Each row is a point on a landscape with many valleys, with its height.
A ball rolls from a point to whichever of its 2 nearest points has the largest drop for the distance, and stops where none of them is lower. Distance is the straight distance between rows; heights are no part of it.
<214>: [ 19 -15  -3 -13 -30  13  14  -7   8   0  -2  -6 -10   3 -12 -18  10  23
   5  -1  26 -37  -8  14 -38  42 -38 -30 -53  31  -1  -4 -17   5   1  -6
  38 -24   2 -20   9 -13  22  -6   4 -20  19]  height 6.60
<131>: [ 26  -3  -7 -34  29  24  -1  -9   6 -15  21  27  25  15 -11 -38   3 -32
   1  -2 -27 -33   1  12  21  19  31 -29  -9 -28 -19  -4  -2 -25 -34 -12
  -8   1 -23 -15  -9   8 -12   6  20   1   6]  height 6.32
<21>: [  4  -1 -16 -37   7   1 -41  33  19   4 -12  -5  11 -13 -33  -6   7  34
  10   6  22 -30 -37 -21 -16 -17 -45  31  -3 -22  -1 -24  29 -20 -15   2
  -2 -16 -16  36 -34  19 -15 -34  -2 -26  15]  height 3.80
<1087>: [ 27  -4  -4 -29  25  22 -47  12  17 -17  23  12  30  13  28 -33  12   9
  -9 -11 -17 -20 -17  19 -12 -34  -8  35  -7 -42 -13  -5  60  -8 -17 -10
  -9 -18 -24   6 -36  -5 -20   4  12   5  -6]  height 3.72
<73>: [  2  15   6 -15   5 -33  28  24 -13 -15 -35   2 -11  15 -19 -15   8   0
  17 -10 -26  15  -6 -17  -7 -26  26   3  11 -21  12  54 -14   8  32  -3
 -14  -2   8  17  39  -6   5 -43   3 -17  -8]  height 7.08
<336>: [-65  -1  -8  22   9  -3 -24  -8  -2 -34 -34  13 -13   5 -25   5   3  15
 -14  19  -1   7  15  11   3  13  41 -24   7   7  27 -36  -3   9   4 -23
  -9  36  27  15   1  22  -6  29  14 -14   4]  height 6.68
<562>: [  8  20 -13 -33  21  24  16  -1  22 -35  23  42  21  14 -18 -48  -1 -11
  23   4  -9 -47  -2  -5  14   3   4 -30 -11 -16 -12 -10 -33 -37 -39  23
   0   9 -29  -9 -13 -13  -9 -16  -7 -18   1]  height 6.05
<263>: [  3  -5  17  44  -8  14  12 -20   5 -21  -9  10 -20 -11  17  36  -3 -35
   1  -3 -29 -21   8   6  10  21  24  26  26  -6  23   2  -2  43  30 -34
  -7  16  -9  29  31 -10  -5  27 -12 -10  16]  height 6.24
<116>: [ -8   7 -36 -21  13   5 -21  19   9 -30 -27 -15   8 -14 -11 -13   3  40
  10 -27  31 -16 -36 -25 -43 -21 -32  28  20 -26  -6 -21  12 -26 -16  30
  -5 -21  -2   2 -26  -6 -28 -40 -29 -28 -12]  height 4.20
<833>: [ 49  -1  -6 -39  -1 -20 -17  20  17  50  -8   8  17  -7  17   6 -30  12
  20   5 -17  18 -40 -32   4 -36 -31  26 -10 -15  -3   8 -14  -5 -16   0
   1  -2 -10  40 -23  50   9 -23  -6  11   8]  height 2.98
<195>: [-12 -11   2   8 -45 -26  21 -13   3  -2 -36 -26 -15 -57  22  50   6 -17
  -8  -9 -18   8  24  48  17  30  12 -19 -10   3  -6   3 -12  26  29  -6
  -3   5  11  -5  24 -23  45 -34   6  13  17]  height 5.59
<790>: [-22  41  -4  11  -2  -3   2 -10  13 -15 -26  -4  31  27  23   1  -9  -7
   2   9 -25  43  -3 -17  -5 -26   4 -19  33 -23 -38  33  -5   3  -5  24
 -28  -5   5   8   4 -19 -21 -16   1  12 -24]  height 2.17
<890>: [-11  23 -19  -5  22  15 -13   7  -5 -19 -38  -3  21  20  16 -39   3  -3
  -8  -2 -18  14   9  -6   6 -45  24 -17  14 -35 -33  25  11 -24 -11   2
 -21 -30  -5  -8 -34  10 -21 -26  12   9  -8]  height 1.32
<517>: [ -2 -19  12 -10  -2 -27   6 -22   3  38   3  17  14  14 -23  15 -25   5
  16  33  16   8   2  -1  13  10  -3  -3 -21   8  13  28  50  -8 -17 -23
 -22 -24  -7  13  14   3   8  54  -6  31  26]  height 6.57
<739>: [ 13 -42  -5 -18 -16  -4  -4  12  -2  23   3   1 -32  28 -13 -25  32   6
 -15 -16   3 -35  16  28  19  -6 -12  31 -13  -3 -25 -16  10  18 -29 -10
  50   8 -34  10  12  -9  38  12 -10   8 -11]  height 3.84
<22>: [ 25  -5   4 -30   0 -43 -10   1  25  42   0  29  35  -6  -3  14  -8 -17
  16  29  -8  23 -27   6  16  -7  -4   9 -27 -13  -3  25  58 -19 -15 -36
 -24  -9 -22  31  -1  25   4  38   3  41  12]  height 6.72
<519>: [  2  -4   5  -9 -28 -43  12 -11  30  45  -2   7  -9 -12  -6  29  -2  -1
  12   8  14  12   1   8  26  10 -11 -12 -14  36   0  -3  -9  14 -11 -18
 -18 -32   5  32  32  13  10  56 -28  47  22]  height 6.35
<3>: [ 10  -1   1  33 -15  -5  10 -32 -40   7  10  11   2  -4  30  39   0  12
 -16  23 -24  26  13 -10  -5 -10   0   4  21  -2   3   8  18  19   3   1
 -35   5  -8 -24 -17 -49  -8   6  24  10 -20]  height 3.88
<296>: [  1  22   2  42 -14  23   1   4   3 -16 -21   6  18   3  33  64  -5   0
   7  14 -18  39  -8 -31 -30  -1   6 -21   9 -11 -20  17  -5  -4 -12   8
 -26  -2  19  10 -19   7 -10 -10 -15  -3 -16]  height 2.89
<137>: [ 13  12  -1  -9  14  17  26  -4  -6 -29  21  -2 -14  14  35 -10  11 -11
   6 -36 -27  17   0   4  24   4   0  20  28 -19 -20 -12  11 -18 -10  30
   2  -8 -14 -16 -10 -32  -4  22 -13   7 -29]  height 4.15
<584>: [ 33  23  33 -37  32  10 -47 -18  30  26  39 -16  36  16 -20 -44  15  30
  10 -27  32   0  -6  -2  13 -24 -67  20  -5 -11 -31  17  60 -13 -11  16
  26  -1 -48   8   1  17   3  -1  -9 -20 -14]  height 5.35
<285>: [  4  32   5  31 -16  17  25  -1  21  -8 -10   7   1  -1  25  54  10 -46
   9  -7 -13 -11  17  -2  -1 -11  44  15  13 -26  -4   9 -30  15  34 -23
 -23  12  -1  45  26  11  -3  13 -25   5   0]  height 6.48
<547>: [  5  -7  13  52   7  41 -15 -12 -24  -4  14 -11   1 -35  -7  19 -12 -33
 -14  22   9 -23   4 -13 -16  13   3 -22  -5  27  47  -6  -5   4  15  14
 -25 -13  37 -33 -14  -7   5 -17  11 -19  27]  height 4.74
<340>: [ -8 -28  -8  17 -39 -21   2  -5 -29  27 -21 -18   4 -32  20  22 -22  -9
 -12  -4 -19  -6  37   9  39  14  16 -19 -17   1   5  19  -7  26  21  -3
  -1   1   3 -39   8 -21  43 -29  18  26  24]  height 5.32
<599>: [ 23   3   3 -21  -1   4 -15 -14 -15  21  -9   9  39  24  -5  -9 -13  12
  38  62  -7  13   5 -21 -22 -19  25 -22  -6 -29  20  32 -12  12  11   9
 -15  -1  19  28 -36  62  -8  -3   7  19  11]  height 1.99
<544>: [ 18 -26 -32   1  35  26 -14  -3 -11 -10  17  19  10  11  19 -22  11  -5
 -26 -15 -10 -35   9  32  18 -23   9  35   5 -44 -13 -15  46  -9 -19   3
   1 -10 -31  -1 -44 -32 -17   5  10  -1  14]  height 4.09
<763>: [  7 -42 -19 -15 -11 -19 -14   6  27  45   8   8 -29 -17   1  15  18  10
  13   4 -10  -3  -5  42  -3  15 -15  24 -20  14  25 -26 -29  42  -5 -18
   9   8  15  48  11  13  36 -23 -10 -10  22]  height 3.53
<667>: [ 13  23 -23  29  13  31  35 -30 -14 -20  -2  26   1  -2  46  30   7 -13
   0 -30  -6  23 -11  14  39   5  17  -1  31  -3  -2 -30  -4 -14 -25  24
 -19  -1  -1 -11   6 -31 -13  28  -9  -5 -21]  height 3.60
<228>: [ 43  -5  -4  -9  34  14 -39   1  -2   9  22  14  32  -5 -14 -39   8  18
   8   2   6  10 -13   9 -20 -36  -6  13  -8 -30 -12  12  30  -7 -11  -3
  -5 -22  -5   9 -55  32 -21 -44  23  -1   1]  height 3.26
<878>: [ 27  -8  -3 -38  10 -38  -1   5  17  54   9   6   6  17  23  15 -10  11
  14  -3  -9  45  -7  -9  10 -23 -32  42   3   0 -28  14  -8  15  -8 -22
  -2  18 -39  40  15  31  -5  -7   1  38  -1]  height 3.39
<71>: [  5 -21  19  13 -38 -22  22  10   8 -10  -7 -29 -24 -23   4  49  38   9
 -13 -37   2  11 -48  68 -12   7   3  26   4   4  -3 -33 -31  -9   2  19
  41  32  23   4  14 -24  29 -36 -26   1   7]  height 6.04
<1015>: [-34 -31   9  17 -20 -37 -20  -3 -24  17  18 -40   0 -20  26  20 -33   9
 -37  14  -9  14  29  -4  19  -1  14 -15  11   8  -2  42  11  26  52   5
 -13  26 -10 -53   9 -20  14 -11  21  23  -3]  height 5.01
<454>: [ 23 -22  13  -6   0  -4  -9 -28 -19  43  39   5   1  -2  -2 -12   9 -20
  -3  22  27  10  -2  17   0   5  -6 -10   1  21  16 -26 -10  34 -14  -1
 -27  -5   7  -3  -6   4   6  11  18  38  31]  height 7.22
<281>: [-41 -13  13  13 -11 -16 -31 -11  18 -44   5  -7 -33 -24  -7   6  24  -6
 -13  -4 -21   5  -2   8  13  35 -10   6  22   8  -8  13  33  29  -9  -7
  15  24 -12  20  30  -7  14  21 -27 -13 -11]  height 5.72
<358>: [ 12 -15  14   9 -55 -17  27 -22  14  29 -28 -15 -11  -8  -2  18  -3   1
   1  -4  20   5  -4  32  10  12 -18  -6  -4  54 -26  -9  -6   6 -13  -9
   3 -30   5   7  16  -2  19  23 -15  17  28]  height 6.14
<801>: [ 29  28  23 -14  24  28 -11   1   8  -2  46 -14  13  -2  11 -15  -7  30
  40  -5   0   9   5  -3 -25  -6 -30  -8  10 -17 -16 -20  24 -29 -23  21
   4  12  -4 -19 -24  -1  23   7  -6  15 -17]  height 4.59
<377>: [ -6  30  19  37  -8  24 -19   0 -23 -21  -4  -2   1  -9   3  -4  21   6
   8  -4  20  -5   7 -21  15  -7  11 -49  27  25  20  -4  18   4  18 -11
  -2 -37  35  13  -9  44  -5  24  -7 -16  -3]  height 3.86
<853>: [ 25  30 -10  -5   0  33  37   0 -21  -7 -11  23 -19  10 -18 -20   6  -6
  20 -26  29 -35   8   6  -3   7  -4  -1 -18  49  10 -15   4 -42  -6  -9
  24 -33  10 -33   5   1   0  32   0 -23   2]  height 7.10
<829>: [ 13  -9  26 -12  -3 -17  15  17  -4  -3  45 -14 -11  -9   8 -23  -2  -5
  -7  -8 -19   4   9   5  37  16 -12   7   0  -7  -8  26  26  -7  17  16
  24 -14 -15 -41   6 -20  10  28  -6 -13 -24]  height 4.67
<380>: [  4  28  33   3   0  17  37  24  -2  -2  27 -35  -6  11  -6   8 -11 -20
  14 -16   5  27 -17 -14 -34 -12 -15  30   5  -4   2   7  10 -28   9  14
   5   6  15 -36  14 -34 -18  42 -20  17 -11]  height 4.26
<961>: [ -6  16  10 -11 -23 -14   4  32  20  13 -26 -15 -15  35 -15 -14  27   2
  -1 -29  22   2 -18 -19  -1 -57 -30  55  16  11 -29  -3  -5  -9 -10  21
  25   0  -3  28  14  -4  -2  -7 -48   1 -26]  height 5.03
<333>: [  6  -6 -15  28  21  27   8 -21 -21 -15   8 -10  -4 -20  13  17 -10 -17
 -13 -22  18   5  -8   3  16  16   8  16  31   7  -4 -32 -36  13 -36  16
  -8  -4  13  -3  -8 -18 -23 -28 -17 -11  -3]  height 2.92
<86>: [ 14 -30  15 -19  -9 -40  -7   8  -4  39  51   5  -3   2  10  17  -2  29
  -2   0 -10  22  -1   3  12  -2 -20  40   8  -5  -3  17 -10  44  26   6
 -25  27 -29  25   7 -21  -5   0   7  24  -9]  height 3.82
<346>: [-11 -14  24  24 -47 -32  34 -11  -1  20  10 -30  -6 -11  -9  39 -22 -18
 -13  11   8  -3  -3  29 -24   8 -10   9 -18  13  -6  -1 -12  10  14  -4
  -3  10  -3 -20  28 -34   7  14  -8  30  25]  height 6.37
<692>: [-16  -1  10 -27  15 -12  11  30   4  -6  -6 -42  17 -14 -45 -14 -34  24
  -2  -4   4  -1 -23 -31 -43  32 -37   7   2 -17 -26   6  -5   4  14  -4
   3  13  -3   4  22   2 -23 -25  -5 -26  16]  height 1.43
<259>: [-20  28   5  -5   1  -2  24  29   7  10   3 -39 -23  14 -27 -22  -4  -6
  -5 -37  15   0  -9  -3 -25 -20 -21  51   3   5 -13  13  -1 -16   6  20
  45  -8   4 -15  25 -22 -22  27 -21  -2 -25]  height 4.66
<237>: [  7  19  -4  25  20  19 -39 -29 -19 -25 -14  18  16 -30   0 -10 -10   6
 -25   7   5  11  10  10  30  27  29 -68  -2   8  13 -20   5 -22   7   8
 -22 -10   4 -15 -39  57   2   5  39   7  -5]  height 3.02
<1027>: [-11 -10 -22  37  28  18 -16 -18 -10   8 -17   5  -7 -19  14   3  24   5
 -21   5   6   8  18   7   6   4  19  31  15   4  -3 -38 -31  28 -23   4
   5  -1   0  20 -32  -1 -14 -41  -1   0   5]  height 2.31
<982>: [-24  -7  27  18  -7  -3  -2  -3  19 -19  18 -16 -16  -6   3  21 -19 -39
 -16  -7 -16 -11   4  12  24  45  12   0   8  -7  11   9  12  25  16  -8
   0  13 -10   9  29  -2   7  42 -16  -3  17]  height 6.00
<612>: [ 31  21  -8 -15  -2 -26 -16  21  10  35 -16  33  36  16   2  21 -17  11
  33  44 -11  33 -17 -15  -4  -9  -9   3  -7  -8  22   9 -18 -14  -1  10
   0  -5  21  46 -24  52  -3  12  -8  10   8]  height 2.55
<313>: [ 12 -30  13   1 -33   8   4 -23  19  10  -8  -7 -16   5  -2   0   7  27
   8   7  10 -27 -19  -7 -11  30 -32 -13 -26  45 -10 -18  -8  24 -19  -5
  40 -28  11  18  20   8  11  22 -22 -21  19]  height 6.38
<220>: [-14  -3   8  -8 -45 -37  15   9  22   1 -18 -20 -33 -33  15  44  32   3
  -9 -35   6  18  -8  57   9  23 -13   0  -2   2  -5 -19 -20  13   9  11
  14   6  12  26  27  -9  47 -23 -19  14  18]  height 5.84
<1075>: [-23 -30   3  -6  21 -25 -22  11 -20  21  30  -4   0   6   4 -27 -11  20
 -40  19   0  -1  37 -17  12   9  10  -4   7  -8 -11  12  -1  36  21   7
   2  30 -17 -36  -9 -24   1  -5  43  18  -9]  height 4.69
<422>: [ 10   5   0   4  22   5 -29 -17  -7   4  17  11  32  -7  16   6  -8  28
 -16  37   1  17  10  15  -1  27   1 -52 -24   5   9 -20   2  -1  11  30
 -23  -3  -1 -16 -54  47  27  10  32  19  -5]  height 3.57
<512>: [ 24   8   7   0   0 -36  -1  -6 -14  21  29  25  -5 -21   7  -9   5 -30
  -5  -2  14   8 -13  18  33  -1  10 -16  15   0  21 -21  12   4  -2 -13
 -47   5   6 -19  -5  15   4  25  15  36  -3]  height 7.06
<226>: [ -8  14  -6   7  11  14 -33 -35 -18 -20 -32   3  35   9  11 -27 -10 -13
   2  12 -37  21  11  -2  32   6  30 -42  10 -23 -18   9  28  -3 -17  -2
 -20 -12  -7  -9 -39  24  -5   5  21  14  -8]  height 2.19
<365>: [ 47  26   8  -3  40  35 -10   3 -19   3  42   5  -5 -27   8  -6  -9  16
  14  -1   7   9   5  16  -5  19 -25 -25 -22   5  13 -37  -6 -14 -11  31
 -13   6  -5 -11 -33  14  32  -4  18  11  -3]  height 4.10
<157>: [ 26  37   3  18  -2  32  50   8 -10 -20  -6 -12  -6  23  11  40 -21 -33
  18  -2  11   5 -23 -10 -48 -29   0  17  17  -6   5  12 -12 -31  -9   7
 -22   8  23  -8  10 -28 -22  33 -24 -13   5]  height 3.83
<409>: [-35  -1  13   5 -37 -43  24   9  24  10   4 -46 -30 -34  -4  56  -8 -29
 -14 -21  13   6  12  40 -32   8  12  10 -10  11  10  22  -2  -6  47 -20
  14  23  -5 -12  52 -28  19  14 -26  31  22]  height 6.56
<63>: [-10 -16 -13  50 -13   9 -14 -29  -1  17  -4   4 -11 -17  33  26   5  15
  -5  17   7  16  27  23  14 -13  10   4  17  43   7 -44  -2  39  -8 -22
   6 -22  22  34 -23   9 -21 -19  -3   2   9]  height 2.91
<618>: [-27 -29   8  -9 -27 -21  -7   6  26 -41   3 -29 -29   2   2   7  19   7
 -23 -37 -24   8 -22   8  -3  33 -12  17  16  -3 -33  20  18   0  -4  12
  49  33 -10 -15  31 -19   3   8 -46 -17 -32]  height 5.42
<550>: [-67  -1  -6  24 -11  27  -9  -1   7 -54 -31  -6 -19  15 -21  15   1   4
   3   1 -12 -24  19 -13  10   7  28 -27  20  11  -3 -13   9  -2  -4 -26
  23  13  16   4  28 -16 -15  24 -21 -50   0]  height 6.41
<609>: [-23  11   5 -30 -20 -20 -20   5  -6  -6   5  -7 -16   1   2 -18  33  12
 -15  -2  12 -13  18 -17  -8  32   8 -41 -17  -3  31  21   0   9  19 -19
  10 -31  12 -11  16  44  15   4   3  14 -11]  height 4.90
<219>: [-15   3 -13  -5  -8  12   9   4   0  -6 -53  10 -15   5  -7  28  25   6
   8   5  41  17 -28 -24 -56 -15 -11  15  23  28   6 -16   3 -17 -16  -6
  -7  12  38  18   0 -15  -6 -10 -12  -2  11]  height 4.89
<110>: [  8  40  35 -34  23  19 -20   7  26  15  35 -18  10  18 -15 -42 -14  15
  25 -13  14  -4  -2 -19  -8 -17 -59   7   5 -29 -25   1  12 -20 -13  19
  22 -10 -30   6   1  18  -2  19  -4   6 -13]  height 5.02
<360>: [ 13  28  15  17  -1  -1   6  11  21  15   9   6  16   6  20  11  -2 -30
  20 -18 -16  20 -11  -9  -3 -30  -6  33  13 -37   0  21 -31  16  20  14
 -18   4  11  57  14  27  -3  -9 -15  17  -2]  height 6.70
<632>: [ 22  16  -6  -3  13  22  24  14 -21 -10   1  40 -17  16  -8 -16   7 -11
  -8  -5   0 -52  24   7   7   4  11 -28 -38  22  39  -1   3 -22  14 -18
   2 -24 -11 -25   4  11  15  32  29 -15   6]  height 6.85
<274>: [ 21  18  -9  21  31  30  -3   0  -9 -10  37   5 -10 -13  -1   0   5  -7
 -13 -21  15  -2  10   7  14   5 -14  -7   3  10  -3 -58 -36 -25 -22  48
 -10  10  -2 -14 -37  12   5 -12   0   1 -29]  height 3.61
<943>: [ 24  12  -9  -7  -1  43  24 -23  -9   7   3  -7  -7  29  -5 -22  -5  22
   7 -23  24 -33  -3  10 -34  12 -38   9 -40  35  18 -16 -12  -9   5  -5
  65 -36 -14 -31  -1  -8  -1  34   8  -3  -5]  height 6.86
<661>: [ 14  22  -5  25 -18  13  38  13  -9 -21 -21 -13   3   2  11  80 -20  -3
   0   1   4  11 -30 -36 -32   1  -3  -8   8  -1 -27   9  -2 -27  -5   8
 -17  14   6 -14  -6 -21 -11  -3 -20  -9  12]  height 3.38
<96>: [ -9 -36 -22  19 -12   1 -20 -12 -17   3  -2 -10 -39  13 -26 -27  21  15
 -20  -4   8 -30   3  37  13  -9  -5  39  26  -8 -21 -11  11   6 -27 -19
  59 -21 -11   9   0 -23   8  -6 -25 -12   5]  height 3.40
<376>: [-27 -13   7  24 -21  28   9  13 -16 -16  -9 -15  -4   3   4 -30 -24 -31
  17   4 -10  -4  15 -55  19 -55  36   9   0   2  18  44 -16 -10  21   2
   0   9  34 -40  -3 -36  -9 -61  17 -28  -5]  height 7.56
<151>: [-23  31  19   8   8   8  -8  12   0  -2  21   2   5  19  -4  -5  -2  -7
  -4   0  15   2  17 -19   1  20   4 -53   6 -11  14  -7 -21   1  18   9
  -7 -16  30   9   3  48   1  32 -10  17  -6]  height 4.40
<664>: [  8  -8   6 -18   8 -44  23  -1 -16  12  29  11  -3   2  21  21  -2  21
  -3  -4 -14  22  -3 -11   3  13  12   8   4 -26   5   0 -33  22  10   8
 -44  38 -17   5  13   2  -1 -15  13  18 -17]  height 4.19
<791>: [ 17  24  -2 -17  -5 -48  17   9  14   4 -28   4  23   6  -7   3  -6   0
  17   3 -10  11   7 -18  -7 -40  15  32  14 -33  -3  63 -20  16  46  -5
 -24  -1 -12  52  26  34  -8  -4 -11  17  -1]  height 6.89
<969>: [ 28  -1  -5 -11 -17 -56 -11   0  -2  24   6  14  25 -17   4  11  -1 -17
 -14  23  -4   4  -9  34  12  -7  33   3 -25 -17  25   9  21   5   3 -45
 -44   7  -9  12  -1  31   6  24  29  47  18]  height 6.88
<525>: [ -3   0  -5  24  20   4 -14 -10 -37  -1  16  20   3   7  20 -11   2  11
 -26  20 -12  14  16 -11  10  -6  12  -6  19  -5   7 -17  28   0   9   0
 -29  27 -14 -51 -30 -49  -9  22  40   9 -14]  height 4.28
<524>: [  7 -25  -8  -1  -3 -17   5  12  14  16   3  35 -38  12  -8   4  19   9
   3  -1  -8 -24   5  34  26  10  10  20   0   1   7 -15   9  28  -7 -29
  12   7 -21  39  22  12  33  28  -8   1   4]  height 3.94
<379>: [-15 -51 -22  12  18  -4 -21 -16  -5   3 -13 -17 -22 -18 -17  -7  11  34
 -12  -6   7  19   4  24  -9  -7 -13  37  12  -9 -18 -27  -9  43 -11  -6
  35   8  -1  13  -9 -23   2 -43  -7  -9  -1]  height 2.90
<1057>: [  8 -19   8  43 -36   7 -13 -25 -13   5  10  -9 -12  -4  35  35  18  15
 -27  19 -13  22  -2  15 -13 -13 -17   8  16  21   1  11  16  35   7   9
  -1 -10   8   7 -20 -28 -11   4  -7   8  -1]  height 3.45
<743>: [-27  23 -36   3  32  31  21 -23  -4 -11 -31  43   0  41  10 -19  10 -26
  -6 -22  -1 -13   5   5   5 -30  42 -22  10  36   8  -9  -8 -31  -8   5
 -33  15  12 -10  14 -23 -19  18  17 -23  -8]  height 5.33
<636>: [ -1  15 -33   9  17   8  -5   0  -8 -31 -37  16  -9  -9 -10  10  18  14
   5  11  22   5  -8 -26 -42 -16 -10   6  20   7   4  -7  10 -28 -26  24
 -15 -21  21   7 -34 -12 -22 -37  -8 -23  -3]  height 4.58
<600>: [-28   3 -42  -7  30  15  21  -9 -10 -15 -58  20  -7  33   8  -1   8 -33
   3 -20   2  16   9   4  -2 -10  42  12   9   5  -4   2 -12 -18 -30  -4
   1  43  -7  -1  18 -28  -7 -22  17   2   2]  height 4.97
<730>: [-31  -2  10 -22 -13 -28 -12   5  -4 -20  24   2   7  -8 -15 -42  18 -10
   0   9   9 -16  13 -32  20   5  19 -30 -18  -4  10  18   1  -4  25 -22
  16  -7  10 -32   5  26   0 -32  18  -8 -17]  height 5.30
<248>: [-17 -15 -16 -14  30 -11  34  20   3  -7 -35  15 -10  12  -3  16   4  12
  -4 -15   0  22   3  -1 -10   5  18  16  -1 -27 -13  -9 -39   7 -10  10
  -5  47 -13  26   9  -5   0 -42   2  -4 -19]  height 4.60
<638>: [ -6  12  14   6  -9  22  38  37  -1  -5   6 -28  12  19  -2 -38 -27 -19
  10  -4 -17  12  17 -25  18 -46  22   6   0  -3 -12  61 -19  -5  38   7
  16 -27  15 -30   5 -28  -7 -44   3 -34 -12]  height 7.41
<119>: [-17 -26   7 -32  15 -22  -8  -5  24  19  -9 -18  13  -2 -44  -7 -22  16
  13  29  20  -8 -31 -22 -40  24 -49  13 -23  -7  -6  13  15  15 -10  -6
   4  14  -7  39  15  10  -3  13  -5 -15  23]  height 2.11
<1070>: [-23  27   9  57  -4  27 -25  11 -16 -26  -4  -9   3 -13  -7  10 -11 -35
  -7   8   9 -11  -2 -35  -3  -9  11 -18  20  10  27 -11  11  -9  21  -8
 -10 -11  40 -30 -20   1 -17   0   3 -18  12]  height 4.39
<112>: [-39  36 -15 -15  20  25  20 -13  17 -38  -7  40  18  36  -2 -27  20 -11
  11  -9   2 -41  12  -6   6  -5  28 -41  -9  35   0 -21 -34 -43 -21   6
  -3   2  -6  -6   8  -7 -29  11   7 -22 -19]  height 5.67
<186>: [-19 -23 -14   4   0   3 -16   4 -15 -22  20 -12  -9 -39 -18 -42   3 -10
 -11   9   0 -29  14 -10  17  19  12 -11 -22  14   9 -10  -7  -9   9 -11
  34 -11  -6 -52 -20 -12  -6 -37  28 -25  -1]  height 5.46
<347>: [-15 -27  17  10 -36  -3  14   9  -3 -30  14 -30 -17  11  23  -7  18   1
 -24  -5 -15  12  -4   4  18  23  10   8  -3  23 -13  35  15 -19  15  15
  56  -2  -2 -47   4 -32  -4  11 -13 -14 -41]  height 5.06
<128>: [ 30  11 -20 -26  18  14   9  15 -14 -13   9  34   5   3   3 -23 -10  -7
 -12  -9 -10 -31  12  13  15  25  31 -51 -43  -7   8   0 -18 -36   5   6
 -10  -2 -18 -21  -8  45  26  21  26  -1 -14]  height 6.61
<6>: [  7   9  -6 -22  11  -2  46  48 -21   1 -33   3  10  11 -26 -40 -10 -17
  23 -14 -16 -22  -2  -8   0 -31  14   0 -16 -16  -2  49  -8  -5  12 -14
  -9 -25  24  -6  18 -13   0 -39   6 -25   4]  height 7.24
<181>: [-42  21   0 -20   0 -45  23  52  12   0   5 -39  11 -16 -43 -23 -27   8
  -6   0  14  25   2 -16  -6  15   8   9  13   2  -8  26   6 -19  31 -20
  -8   4  16 -21  48  18 -12 -18   6  -7  11]  height 2.29
<808>: [ -7 -58   0 -38  -2 -11 -32  -1  31  47   8   6 -13  16  -1   7  -7  27
  21  38  -9 -18  -4  14  -7  32 -33   8 -39  25  32 -44 -18  22 -26   4
  -9  28  -9  39  17   8  12   1   5  -8  12]  height 3.11
<1023>: [  2 -39   8 -39  15   7 -21  -4  36  25 -11   2   0   2 -16   4 -26  11
  19  26   1 -31 -40 -20 -19  24 -55  36 -29  11  19 -30  17  -7 -22  -1
  21  17 -20  43  24   0   1  33  -8 -28  24]  height 2.59
<852>: [ 29  14   9 -13  20  17 -33 -13 -16   0   5  -3  40   1 -24 -36 -11  18
  15  30   1  23  23 -16 -16  -9  11 -38 -13 -42   5  36   9  10  20   4
   1 -18   6 -18 -39  46  -6 -35  29  14  -2]  height 2.65
<307>: [-27   2 -14   0   5  31   9 -21  10 -21 -29  22   4  12 -14 -11  10  20
  18  -3  13 -29  22 -25 -10  18  17 -23  19  35  -4 -34 -18   2 -26 -15
  14  -7   5  10  16  -2 -35  17  -5 -35   1]  height 6.07
<412>: [ -8 -25   4  30   9  16 -12 -12 -18   4  26   6  12 -30 -15 -12 -21 -21
 -16  26  14 -22  14 -15  22  14  14 -42 -18  27  49 -13  -9  -6  19   1
   6  21  24 -70 -21 -22   4 -14  44 -16   1]  height 5.09

Where does a ball stop that starts at each point below?
<524>: <692>
<259>: <890>
<376>: <1027>
<340>: <1027>
<281>: <1027>
<584>: <1027>
<853>: <599>
<512>: <358>
<336>: <599>
